Points on a hilly landscape, in no order, each with its height.
From any point a ball rolls to the lowest of the 2 points nearest to it. It stops when none of these is lower. Distance is the straight distance between rows; heights are no part of it.
Z874 height 274: [159 150 101 102 131 125 114 150 135 219 112 151  96 129 118 121  80  64
 135 159 138 111 124  99 118 108]
Z880 height 695: [124  69  73  88 119 137 149 141 169  95 116 128 136 107 141 113  46 125
 175 148 143 134 105  91 120 108]
Z36 height 464: [145 102 102 111 106 107 139 132 151 104 142 134 103 105 166  93 101  99
 144 116 125 147  93 166  44 124]
Z996 height 608: [109 128 146 133 116 122 161 111 144  94 163 140 139 139 160 128 107 168
 113 122  75 107 137 134 142 128]
Z53 height 229: [136  93  95  70 129 161 163 126 124 158  74  95 154 122  79 166 156 152
 133 150 193 141 166 101 149 128]
Z926 height 153: [139 109 140 119 138 117 124 162 125  97 149 118 138 143 125 135 204 182
  78 147 173 139 137 103 116 113]
Z237 height 433: [ 88  95  96 120 102 134 114 112 160  59 120 129 102 102 143  92 127 136
 170  96 162 173 112 207 115 135]
Z317 height 265: [129 115 137 146 161 120 122 137 115  87 152 121 141 135 130 141 134 191
 151 114 156 121 113 160 110 137]
Z9 height 596: [142 118  99 157 217 106 107 131  82 165 125 141 128 159  84 127 152 101
 174 136 148  92  95 103  79 152]
Z546 height 486: [ 65 185 117  90 111 157 156 123  90 105  95 102 108 123 159  72 141  69
 152  77  23 117 149 162 172 186]
Z617 height 303: [129 107 125 121 168 104  69 137  88 108 134 172 131 146 111 139 158 103
 150 140 126 126 133 133 109 117]
Z760 height 627: [141 104 150 134 148 113 152  70 146 113 129 122 186 128 173 125 151 145
 106 115 187 110 158 152 179 126]
Z557 height 475: [ 88 190 148 150 142 144 106 127 106 137 156 154 143 139 101 160 113 169
 162 119  60 109 126 143 162 186]
Z836 height 407: [ 93 147  96 126 143 108 126 131 163  93 169 139  94 162 158  98  86 153
 152 102 132 137 114 170 174 200]
Z146 height 605: [169 144 130 133 103 111 118 112 126 118 116 142 172  83 122 128 112  75
 137 141 147 134 135  67  83  94]
Z231 height 275: [132 115 168 170  45 131 144 113 176  86 128 157 194  74 170 155 156 180
 131 163 112 138 115 138 121 104]
Z273 height 335: [ 83  91 142 133 137 105 107 116 151 113 163 167 143 164 177 133 157 147
 106 141 166 114 156 179 197 202]
Z147 height 456: [117 143 145 143 165 143 126  91 101 142 124 146 160 165 118 151 118 135
 164 117  65  89 147 152 159 172]
Z583 height 447: [136  68 123 128 110 138 160 114 123  91 127 101 117  88 170  90 123 110
 118 120 132 146 132 147  33  97]
Z889 height 654: [106 130 140 144 123 161 157 113 114  97 133 108 115 121 124 120  68 153
 163  80  67 122 123 152 133 116]
Z412 height 633: [131  90 152 125 125 154 172 112 163 126 122 116 156 132 146 136 152 169
  94 142 191 123 157 148 176 101]
Z139 height 672: [102  89 117 121 147 144 111 139 128 154 106 116  64 158 122 132 100 146
 148 120 169 129 123 215 154 157]
Z534 height 99: [107  37 207 131 123 143 106 110 129 139 139 153 131 113 189 132 149 118
 122 122 124 111 143 184  86 119]
Z219 height 434: [144 170 129 134 157  85 125 148 141 116 185 125 143 163 123 104 124 126
  69 149 150 111 126  78 177 117]
Z503 height 452: [105  85 108 106 108 125 120 136 178 106 146 144 102 123 177 114 103 144
 153 131 156 159 109 187  88 140]
Z322 height 320: [144 175 136 103 130 116 127 133 133 188 121 144 106 118 141 104 105  48
 122 131  92 116 118  77 123 105]
Z93 height 314: [164 133 112  93 123 117 153 175 144 130 150 171 136 119 109 143 100 149
 130 187 121 119 137  36  83 129]
Z363 height 278: [134 101 188 171 102 146  98 163 127 155 147 116  74 118 161 136  62 116
  88 118  96 126  96 148 104  71]
Z28 height 518: [ 89 178 116  81 139 138 123 144 117 150 115 137 112 122 137  99 129  45
 154 114  44 102 124 125 150 146]
Z344 height 277: [155 126 118 130 162 111 134 170 106 147 142 136 141 143  96 140 116 151
 124 171 144 110 136  57  88 137]
Z153 height 183: [133 106 155 140 117 126  71 149 118  95 147 160 125 105 142 137 153 135
 139 122 118 149 115 175  56 109]
Z244 height 324: [126 104 128 111 119 143  97 138  79 105 150 169 151 155 101 174 124 160
 130 166  81  99 163  85 140 126]
Z439 height 356: [ 98 102 112 100 141 124 134 118 165 112 162 157 153 153 152 127 116 160
 138 149 179 125 142 159 180 173]
Z400 height 622: [142 112 144 139 149  98 158  91 152 105 170 133 156 158 195 103 129 137
  95 135 145 101 138 158 173 149]
Z427 height 313: [ 94 136 139 162  13 182 148  92 137 178  82 115 140  97 127 134  92 103
 124 142  79 152 149 128 144 121]
Z602 height 364: [120 118 147 161  60 145 106 116 117 121  99 134 123 114 144 128 143 126
 109 128 110 162 134 189 113 109]
Z159 height 521: [140  91 155 158 172 115 112 150 102 124 182 132 132 141 157 131  84 152
 138 119  91 103 104 107  68 132]
Z748 height 559: [137 144 107 107  96 138 191 145 147  98 124  91 111 116 126 112  82 148
 104 119 116 134 114 102 127  84]
Z742 height 638: [120  97 137 113 132 137 180  96 126 116 122 127 154 172 135 152 155 170
  82 136 144 118 176 145 217 126]
Z381 height 637: [129 149 142 168 137 121  98 121 104 138 137 134 126 109 122 134 103 119
 188  91  71 138 102 155  56 151]
Z30 height 505: [130 131  97 114  67 121  86 155 169 156 106 165  94 134 105 151 122 125
 110 160 162 161 140 158 190 145]
Z712 height 231: [154 115 120 124 165 113 140 153 110 190 160 146 150 152 143 122 124 105
 102 182 154  86 140  80  87 131]
Z578 height 390: [118 120 105 114 124 141 135 118 112  63 106 102 166  93  84 135 179 150
 156 110 158 164 133  92  67 112]
Z365 height 396: [140 166  88 138  90  92 104 112 139  86 127 142 151  76 106 111 162 118
 159 111 156 186 103 140  72 129]
Z470 height 541: [127 122  69  76  88 144 175 176 158 103 137 111  79 135 119 107 101 147
 113 154 113 166  93 115 104 107]
Z524 height 181: [117 122 118 112  78 161 190 118 178 157 111 121 164  78 147 159 154 196
 136 170 133 134 157 148 112 151]
Z270 height 519: [106 208  89 108  98 116 119 129 132 118  99 108  69 118  91  83 156  53
  93  78 109 168 109 121 192 142]
Z493 height 488: [149 156 123 139  99  98  79 125  99 104 112 143 106 133  98 129 147 105
  99 126 128 158 112 120 138  79]
Z167 height 432: [139  71 143 144 122 146 166 126 114  95 103  72 147  69 149 113 124 126
 125 122 170 139 125 100  46  84]
Z419 height 392: [153 121 105  83 131 135 163 110 102 126 111 129 144 142 107 124 142 102
 119 135  58 120 147  90 105 110]
Z934 height 678: [143  92 109 104 167 112 119 100 122 109 103 136 159 126 109 118  97  84
 159 110 190 106 131 108 146  98]
Z189 height 363: [146 149  98 141 138  94 111 124  94  84 113 123 157  87  67 121 172 130
 159 109 170 147 108 102  72 108]
Z313 height 594: [178 169 145 145 106 123 137 141 172 144 136 145 158  83 143 122  71  99
 121 150 126 111 126  66 112  99]
Z25 height 619: [150 210 138 191 208  98 104 126 106 129 178 108 147 163 113 123 145 142
 153  96 112 102  76 113 102 158]
Z46 height 357: [144  95  95  99 109 147 166 106  97 138  89  93 122 125 117 103 112  87
 113 131 119 123 150 106  94  84]
Z707 height 297: [131 176  95 122 165 134 136 130  91 178 108  89 131 152  69 171 143 152
 167 121 143 124 121 122 111 171]
Z600 height 680: [137 136 108 123  80  97 123 151 165  90 123 129  95 117 137 114 174 151
  83 135 143 191 111 180 115 140]
Z623 height 344: [134 223 140 146  62 118  95 120 138 115 100 133 123 108  77 139 121 104
 102 128 110 149 109 115 182 104]
Z2 height 294: [124 169 112 160 165 132 104 127  99 132 117 102  92 145  84 134 121 128
 171  84 112 140  95 170 117 143]
Z242 height 259: [149 115  98  99 168 114 166 117 112 190 129 144 134 147 154 127 144  79
 129 161  80  96 140 117  52 157]
Z651 height 180: [135 115 131  97  96 168 175 125 168 176  82 117 171  94 109 168 176 166
 117 154 200 145 183 114 160 119]
Z250 height 295: [ 98 111 167 146 156 136 113 111 109 108 132 126 179 136 128 166 167 198
 139 118 162  95 145 150 152 140]
Z967 height 306: [141 125 167 174  85 124 100 162 148  99 152 127 100  91 151 116  70 135
 114 112  89 141  86 119  91  65]
Z892 height 477: [160 123 104 129 182  87 134 112 152 159 156 104 135 170 131  99 106  91
  76 124 213  99 118  88 205 133]
Z443 height 584: [165 162 167 154  88 150 179 159 187 133 142 107 155  97 153 119  75 125
 103 137 118 128 123  37 141  60]
Z459 height 337: [137 129 152 195  65 136 117 139 148  92 113 108 115  97 150 114 116 141
 104 120 133 155  99 154 124  77]
Z340 height 623: [130 112 149 102 103 119  72 114 150  95 127 165 160  90 100 154 202 124
 146 139 180 154 140 112 108 111]
Z962 height 328: [152 110 108  95 140 117 163 130 116 144 145 145  87 152 163  74 125  66
 117 122  56 125 118 125  50 111]
Z465 height 237: [115 101 148 124 101 146 137 141 181 110 113 120 165  87 119 167 148 183
 147 153 206 144 133 106 161 114]
Z916 height 124: [109 157 203 183 122 153 126 139  91 168 138 139 112 166 131 166 113 167
  92 138  87  85 132 139 179 116]
Z16 height 402: [138 105 147 124  81 160 155 138 107 133 112 144 124 143 122 155 154 167
  77 151  69 123 162 127 126 105]
Z717 height 497: [119 174 107 152 156 136 135  82  84  90  92  71 104 164  83  93 159  79
 126  71  71 139 120 135 198 137]
Z685 height 459: [127 138  76 130 209  82 140 122 134 147 181 101 140 171 123 109 122 110
 105 112 183 101 117 113 201 170]
Z79 height 583: [133 119  90 124 202 101 125 108  93 153 135 148 135 139 103 115  91  81
 192 116 120  93 108  89  99 149]
Z859 height 204: [129 138 125 131  80 106 121 155 182 116 127 129 127 132 111 154 161 191
  88 149 179 170 142 135 186 123]
Z945 height 164: [107  97 145 112 165 138 114 155 113 117 167 150 143 124 127 161 164 191
 148 163 155 116 137 103  46 160]
Z379 height 495: [105 187  80 105  80 133 135 160 144 132  91  91  49 126 100  96 119  82
 113 113 118 169  96 133 160 124]
Z446 height 630: [101  93 146 105 129 137  66 155 129  93 142 149 103 103 105 146 191 141
 155 132 188 158 113 137 102 120]
Z172 height 609: [163 152 125 178 215 103 114 127  84 147 146 116 151 142 100 135 162 149
 164 123 120  97  96 128  59 178]
Z635 height 316: [125  98  98 110  89 164 170  54  87 123  86  96 166 118 123 111 151 117
 121 117 124 134 158 137 112 105]
Z604 height 516: [156 120  89 107 161 102 137 183 140 195 132 130  99 148 101 111  79  98
 102 137 205 103 119  61 160 111]
Z556 height 573: [164 179 128 122 113 129 192 126 147 105 140  88 147 110 141 111  84 127
 103 118 133 124 120  41 135  93]
Z203 height 256: [154 155 169 137 110 155 180 139 114 164 105  71 103 106 159  99  89  95
  78 108  89 121 121  93 103  83]
Z387 height 125: [116 102 162 140  65 181 170 107 158 172  74 100 168  80 148 151 170 164
 133 162 169 140 160 132 123 112]
Z549 height 138: [128 107 152 123 179 148 135  88 111 203  98  89 150 132 150 142 188 111
 135 142 170 111 149 176  80 149]
Z674 height 245: [130 127 155 164  82 130 133 119 150  96 145 162 182  68 159 154 157 182
 150 125 109 137 116 149  60 138]
Z433 height 304: [117 153 147 182 134 123  79 123 106 127 124 106 114 131 102 162 139 160
 162  89 161 141 101 193 126 136]
Z751 height 523: [129 112 113 107  76 129 124 178 133 100 139 141  76 139 113 131 112 154
 114 138  98 157 112 144  92 102]
Z581 height 286: [143 124 112  95 104 124 112 141  86 129  94 169 140 136  63 171 147 139
 128 181  90 130 171  87 128 108]
Z577 height 383: [108 127 118 109 138 113 134 140 153 124 180 140 118 182 141 103  79 146
 100 154 154  99 135 128 205 160]
Z132 height 339: [132 169  93 123 159 108 112 110 131 152 129 136 162 123  86 155 136 157
 169 123 177 123 111 116 132 171]
Z644 height 179: [153 128 168 168  79 170 173 128 141 189  80  97 151 105 143 147 114 139
 115 139 159 121 156 149 125  93]
Z897 height 272: [116 117 148 138 141  91  30 129 116 114 137 178 136 129 131 155 190 107
 130 133 167 145 127 164 142 121]
Z54 height 453: [164 171 170 168 131  92 112 136 122 106 190 147 151 150 151 109 137 123
  78 143  97 110 112  94 147 106]
Z140 height 219: [140  87 158 127 206 125 125  74 122 150 135 124 177 139 180 128 174  91
 127 137 181  82 145 134 113 129]
Z758 height 536: [151 184 124 119 113 118 142 120  92 122 104 106 108 149 104 103 173  82
  64 119  68 152 124 123 123 100]
Z306 height 387: [ 88  64 138 143  76 163 107 113 124 131 105 129 122  98 136 137 117 132
 153 115 132 149 135 182  95 125]
Z206 height 421: [130 160 113 151 119  86  59 126 143  85 131 158 141  96 119 116 130 124
 161 101 161 162  98 168 111 125]
Z110 height 353: [132 143 140 103 130 134 150 125  97 112 149 138 159 168 107 161 133 195
  95 156  74 108 169 105 147 150]
Z24 height 420: [122 122 172 136  83 140 132 122 103 126 113 149 115 167 135 151 158 147
  65 145  79 130 164 157 189 126]
Z500 height 419: [144 173 125 137 136 104  97  90 105 147  97 151 164 149  93 169 143  97
 127 127 131 113 151 120 188 139]
Z141 height 374: [144 120 111 130 110 128 133 145 131 150  96 132 124  66 107 143  41  91
 167 132  80 131 121  28  60 117]
Z367 height 358: [141 166 101 114 157  94 153 114 141 143 121 120  99 123 143  74 112  39
 135  97 119 114  91  98 137 103]
Z331 height 240: [117  81 129 115 185  82  53 120 128  94 157 168 131 157 125 128 235  92
 123 132 165 156 123 144 129 133]
Z359 height 401: [135 152 111 132 103 133 136 152 129 111 119 115 120  65  88 136  73 119
 168 103  60 157  94  73  46 133]
Z315 height 494: [ 90 148 130 146 128 123  87 140 125 119 165 167 103 131 126 139  93 163
 168 124  82 122 112 173 126 169]
Z474 height 686: [131  86 105 106 155 126 141 121 162 119 130 124 142  99 131 115  73 107
 178 127 193 114 116 118 101 123]
Z961 height 221: [173 140 169 161 102 149 199 122 123 190  94  68 122  95 148 127 107 128
  91 128 125 117 143 112  79  94]
Z706 height 689: [148 182  98 126  97  87 124 154 157 122 134 163  93 119 124 112 151 122
  83 154 125 173 112 141  99 131]
Z919 height 241: [142 102 141 116 101 145 120 154 113 145  88 135 160 120  92 172 149 174
 134 171 138 129 176  80 100 111]
Z101 height 178: [156  92 110  94 175 140 163 141 141 193 124 140 134 127 136 129 134 131
 126 175 202 108 140  99  83 127]
Z891 height 439: [134 154 146 145 181 134  94  93  86 130 112 136 167 179 102 155 154 103
 129 136  85  96 141 130 190 157]
Z66 height 184: [121  58 140 113 194 119  84 107 117 162 137 158 144 147 174 114 172  76
 154 142 162 104 136 153  85 131]
Z573 height 379: [135 130 141  98 108 161 165 171 121 130 146 126 120 144 120 147 109 171
  98 158  87 120 142  91 138 118]
Z384 height 645: [125 116 140 158 132 137 138  95 119 110 130 108 156  99 126 135  98 159
 189  85  99 118 120 150  77 131]
Z281 height 208: [142 124 109 104 138 136  87 150 131 199 109 164 124 134 101 164 105 102
 160 170 155 109 131 114 118 135]
Z343 height 617: [132 147 118 118 128 118 143  93 140 114 129 143 152 132 132 124 111 137
 138 115 115 124 136 135 140 136]
Z970 height 462: [114 186  78 122  85 132 129 135 118 143  92  93  97 100  71  95 123  86
 137  99 124 169  87 114 102 101]
Z642 height 213: [129  99 183 163 109 172 141 135  85 149 117 103 104 109 116 143  82 139
 105  92  63 106 129 105 136  78]
Z6 height 377: [100 150  88 102 115 123 149 110 156 105 122 120  69 146 136 109 104 142
 155 119 118 162 131 184 154 191]
Z580 height 233: [117 129 159 150 133 143 131 138 147  68 147 112 154  99 116 155 179 205
 133 113 176 151 103 129 105 124]
Z843 height 647: [157 162  52  98 116  79 152 108 156 127 109 126 141 125  96 118 139  92
 109 116 173 151 125  96 185 130]
Z923 height 185: [133 105 124 119 163 144 163  92 118 171 110 101 149 135 153 117 195 146
 149 128 112 119 157 184  49 170]
Z7 height 140: [106  70 173 116 137 147  60 121 111 133 128 150 104 134 155 134 169 113
 146 138 142 143 124 191  79 117]
Z997 height 393: [151 148 100 104 106 112 137 101 149 114 112 117 100 112 150  84  58  42
 130 104 128 125 104 109 148  76]
Z100 height 662: [106 132 135 165 116 135 140 137 161  66 156 122 109 113 143 116  60 181
 164  80 107 135  91 166 145 127]
Z569 height 655: [108  77 107  88 165 131 125 142 122 142 132 121 114 190 117 144 152 160
 102 156 163 125 173 149 190 148]
Z801 height 592: [141 139 158 141  79 146 190 157 174 115 152 126 146  81 174 125  69 161
  99 130  77 115 116  76 140  95]
Z119 height 395: [123 160 120 128 107 109  87  72 141 135  94 176 175 113 119 159 133  96
 158 130 148 134 149 151 189 164]
Z195 height 267: [105 104 179 151 130 162 115 127 155 126 126 133 169  85 132 173 119 183
 162 142 195 106 145 102 118 124]
Z616 height 201: [146 103 109 116 182  95  91 152 132 108 174 128 133 153 128 121 218 126
  96 134 181 140 116 106 123 136]
Z310 height 369: [124 135  96 111 150  92  76  94 147 145 119 144 165 112 101 164 159 111
 158 128 192 134 143 132 169 170]
Z292 height 448: [113 154 145 126 126 119 159 100 134  95 137 135  93 144 192  69 106  99
 149  97  60 135 147 183 155 193]
Z238 height 570: [127 104  94  98 205 131 134 123 110 134 154 146 123 171 140  98  92  90
 176 114  84  79 119  92 128 138]
Z184 height 225: [144 139 178 167 101 175 165 100 106 203  79 101 150 111 119 147  88 107
 124 123 118  92 154 121 148  86]
Z421 height 293: [116 147  63 116 162  88 132 121 142  72 140 132  73 175 116  63 153 120
 152  72 106 170 119 161 168 178]
Z356 height 160: [ 82 159  93 101 137 128  95 151 116 115 135 135  69 145  99  98 107 108
 211  93  54 150 117 152 138 164]
Z820 height 530: [134 134 150 138 165 115 107 159  99 144 180 146 115 131 155 108  90  93
 126 128  52 104 106  75  76 122]
Z468 height 411: [105 167 114 120 161 100 127 140 123 100 222 131 126 185 125 111 123 158
  82 142 122 109 116  98 213 158]
Z393 height 137: [127  85 149 113 126 161 104 143 123 177 107 143 119 146 121 156 102 129
 122 161 159 109 156 142 148 111]
Z357 height 154: [118 101 128 124  89 104 117 142 147  75 146 158 147 156 121 142 154 179
  76 139 149 140 144 121 209 119]
Z920 height 429: [135 165  89 132 123 118 130 144 105  99 122 114  95  88 102 102  95  86
 171  90 106 148  92  95  79 109]
Z562 height 663: [102  69 106  89 131 141 106 144 130 119 113 128  86 148 109 153 129 152
 123 142 180 139 138 172 181 127]
Z302 height 340: [ 96 167  82 122 115  99 140 112 148  93 119 106  63 156 127  89 139 115
 143  87 121 185 120 185 206 215]
Z495 height 544: [142 119 113 117 182 108 121 149 102 183 184 156 119 149 161  76  97  47
 127 150  90  74  92  68  90 125]
Z511 height 216: [129 124 174 178 104 130  80 121 142  99 145 141 163  61 154 145 138 140
 152 106 143 146 103 160  49 114]
Z675 height 273: [104  80 201 103 166 169 125  99 129 128 135 126 163  99 149 158 163 154
 163 138 201 107 148  96 101 136]
Z667 height 224: [170 116 134 112 153 131 182  96 116 165 117 121 164 136 188 124 162 115
 120 152  99 105 155 134  46 151]
Z979 height 250: [157 150 128 138  66 132 138 179 162 133 107 103 117 116 101 159 156 177
  83 171 162 176 125 118 147  95]
Z606 height 378: [132 159 165 146  63 140  86 113 121 132  91 146 128 117  80 146 100 101
 116 130 114 139 140 118 186  69]
Z784 height 271: [116 146 154 152  49 182 179  90 143 202  72  93 125 107 138 131  80  78
 102 131  95 109 160 132 163  98]
Z303 height 334: [131 134 118 133 152  91  88 145  98  70 138 155 150 124  85 145 178 127
 148 133 134 142 117  94  67 123]
Z808 height 485: [132 159  89 137 114  91  83 149 165 157 128 135  87 127 117 145 130 126
  98 125 180 170 115 153 192 163]
Z719 height 414: [136  96 128 143  85 154 143 107  91  69  88  80 168  88 107 126 137 139
 136 102 131 146 128  95  58  80]
Z840 height 193: [133 143 135 155 135 153 132  98  89 203  66  85 132 110 105 152 161 109
 129 115 164 122 148 176  92 137]
Z723 height 658: [152 131  79 113 130 114 137 136 171 124 108 115 143 116  91 136 107 124
 121 136 206 140 129 101 190  98]
Z144 height 463: [126 167  94 133 144 101 106 167 168 179 171 136  86 149 115 116 112 119
  97 145 179 142 106 112 181 157]
Z648 height 520: [124 177 119 123 119 129 156  94 100 117  95  77 100 159 120  66 168  61
  83  94  83 147 136 136 167 120]
Z155 height 246: [151 127 128 140 162 141 115 129  79 168  93 108 132 126  86 164 156 137
 137 136 151 113 135 123  89 126]
Z148 height 115: [119  65 137 117 187 151 108 141  93 140 123 131 131 121 135 143 165 146
 166 137 146 110 143 140  50 138]
Z927 height 203: [104 108 137 108 134 154 168 140 161  96 131  91 161 107 124 155 158 211
 133 140 181 133 129 126 125 145]
Z725 height 155: [122 129 118 116 118 148 173 146 153 130 126 127 137 131 126 151 131 203
 125 154 131 141 137 160 132 177]
Z254 height 557: [121 107 132 136 207 122 122 136 111 169 187 124 120 173 168  95  73  77
 131 130  92  62 109 109 117 143]
Z62 height 509: [127 136 148 147 141 117  97 137 139 143 173 156 123 137 153 123  89 153
 132 133 107 116 111 142  98 138]
Z939 height 232: [ 96 162  79 137 149 128  93 123  94 110 109 115  69 159  66 108 133 113
 206  79  86 168 117 178 155 158]
Z650 height 202: [127  90 164 108 142 153 131 156  93 115 135 143 165 121 111 173 158 205
 122 176 121 108 163  77  85 131]
Z426 height 496: [162 103 123 124 156  95 140 150 153 164 161 112 137 141 146 110  94 101
  98 145 220 108 125  87 155  89]
Z571 height 535: [122 177 103  94 115 130 133 126  90 133 109 138  86 134 112  93 155  65
 121 117  29 138 128 124 108 122]
Z257 height 409: [ 85  70 104 123  88 150  93 103 136 120 103 125 102 116 154  98 127 108
 172 116 134 160 142 232  85 142]
Z750 height 506: [129 121 122 130 128 124 101 156 107  95 120 115  79 140 112 116 130 127
 106 122 122 153  98 148 119  90]
Z904 height 438: [114 114 146 129 150 135 137 130  93 117 136 128 114 198 133 136 155 160
  85 134  84 117 138 164 177 148]
Z519 height 681: [ 87 139 107 130 174 150 107 142 116 155 127 116  95 150 107 147  92 156
 193  96 150 118 115 201 134 197]
Z548 height 704: [113  89  78 101  88 152 150 177 167 111 111 112  98  93 116 130  71 154
 171 153 116 147 105 101  90 110]
Z858 height 351: [101 147 135 138  23 164 116 128 142 130  80 150 120  98 114 139 101 105
 123 143  79 154 136 131 178 102]
Z480 height 53: [120 122 171 151 122 165 139 141 108 171 123 126 113 163 121 156  69 156
 113 134 128  82 139 124 171 110]
Z972 height 616: [129 127 164 154 144 120 146 117 141 124 205 128 135 169 194 108 113 152
  74 149  88  91 136 144 146 146]
Z314 height 538: [134 170 106  97 142 119 156 185 172 187 148 114  89 123 134 108  67  96
 111 127 172 113  91  78 137 122]
Z973 height 336: [128 155 170 171 126 129  88 119 102 149 110 124 122 142 122 163 169 143
 118 128 123 123 131 186 155 138]
Z682 height 249: [143 101 207 193 111 141 104 150 110 140 150 149 105 123 145 155  63 140
 100 108  78 100 128 107 146  68]
Z85 height 455: [121 157 129 111 166 137 151 132  93  89 135  93 124 190 111 125 147 148
 109 115  74 112 126 121 177 138]
Z988 height 315: [ 83 107 184 151 151 128 114 103 131 118 169 171 173 142 170 146 175 186
 117 134 134 108 155 175 166 172]
Z507 height 248: [139  95 146  97 185 132 163  89 131 134 121 116 176 116 156 130 163 136
 153 125 194 102 155 112  89 138]
Z143 height 468: [ 81 161 130 100  80 154 164  90 134 122 105 132 107 120 188  69 115  70
 161  94  27 131 159 149 157 199]
Z794 height 503: [ 79 179 133  96 153 152 119 129 106 127  99 120 103 148 154  98 148  62
 140 115  37 109 150 141 206 170]
Z983 height 674: [116 120 139 143  89 137 125 136 176  96 137 127  99 132 164 125 132 176
  94 128 163 157 102 193 147 134]
Z797 height 600: [139 108 144 141  79 133 154 135 176  99 151 154 149 113 171 143  86 153
 118 156  94 121 122 120 160  99]
Z160 height 476: [ 99 177 138 139 172 137 144 121  93  65 124  76 109 178 105  99 145 121
 122  69  67 117 124 136 225 140]
Z274 height 470: [163 179 167 169 129  96  79 145  98 116 146 145 129 141 106 138 130 105
  89 112 113 130  99 110 130  79]
Z763 height 296: [167  80 121 109 136 104 150 127 119 167 136 155 121 134 170 102 135  77
 109 165 113 120 127 125  57 104]
Z901 height 428: [108 144 130 135 158 116 165  96 153  91 170 139 127 166 189  89 108 150
 142 101 100 113 129 174 169 207]
Z457 height 299: [156 194 131 140  55 135 129 143 143 129  93 102 114 120  80 131 145 145
  78 137 133 175 129 106 177  95]
Z490 height 636: [153 151  83 109 115  86 136 103 158  88 125 126 149 124 110 136 184 128
  84 112 170 158 143 111 163 142]
Z171 height 292: [139 135 132 110 114 122 168 124 120 151 127 100  93 106 164  67 103  59
  97 105  92 123 106 107  74  85]
Z162 height 646: [132 110  99 110 165 121 145 112 118 130 103 109 125 195  89 147 160 149
  82 124 150 123 161 139 230 148]
Z641 height 105: [117  98 158 117 127 123 115 129 143  94 144 145 163 129 117 158 210 186
  84 124 189 136 151 113 189 112]
Z453 height 173: [ 92 125 200 169 126 170 146 141  70 157 143 116 102 138 134 151  97 153
  98  92  32  82 124 122 169 106]
Z826 height 615: [144 107 136 121 113 111  68 129 114  89 111 170 162 101 100 137 153  78
 135 137 157 142 132  88 100  72]
Z819 height 669: [143  96  74  91 156  98 112 120 153 150 107 148 123 126 102 125 120  77
 130 126 212 123 127  94 176 108]
Z73 height 234: [ 95 137  90 120 178 118 119 151 112  91 147 146  68 190 124  61 128 108
 181  91  57 150 107 160 165 154]
Z649 height 276: [113  91 102  89 109 155 155  95 100 113  78  87 154 122  91 133 173 137
 127 134 179 146 159 126 120 119]
Z597 height 119: [148  83 137 111 151 145 145 141 129 174 114 134 144  93 150 147 100 134
 145 163 150 106 157 106  46 145]
Z102 height 437: [119 169  89 153 172  92 112 149 158 137 189 110 106 167 133 113 126 124
  97 125 147 110 107 114 209 188]
Z408 height 668: [108  97 145 158  97 132 143 150 172 100 154 137  95 115 173 133  80 189
 126 114 124 134  90 188 147 118]
Z888 height 626: [139 125  98 107 116 106 155 117 155 128 115 115 132 127 148 123 145 127
 101 137 155 136 140 139 142 140]
Z587 height 141: [142  77 165 137 156 119 111 105 108 125 130 137 151 113 171 114 144  89
 143 118 134 116 149 154  68 107]
Z239 height 346: [156 115 118 124 100 126 128 156 149 129 134 161 154  75 146 149  65 133
 148 171  83 135 141  42  69 115]
Z975 height 57: [119  76 149 127 140 156 113 115 111 161 100 129 148  78 130 156 139 120
 176 139 154 115 134 135  26 141]
Z757 height 628: [151 200 151 200 168 103  80 126 113 148 153 125 135 119 126 133 117 114
 164 101 100 110  83 140  77 150]

Call two points neighbours if one is among the 2 nearest of the other. Go from one point of each pair to the other, from neighbour to neighbour, staying as low as possible. Name the highest point that can't be avoided.
Z644 / Z549 => Z962
Z549 / Z641 => Z606
Z641 / Z480 => Z997
Z725 / Z534 => Z675
Z387 / Z725 => Z524

For each start below, name the point where the ball stops.
Z983 => Z549
Z503 => Z480
Z238 => Z549
Z160 => Z975
Z36 => Z641
Z571 => Z356
Z270 => Z975
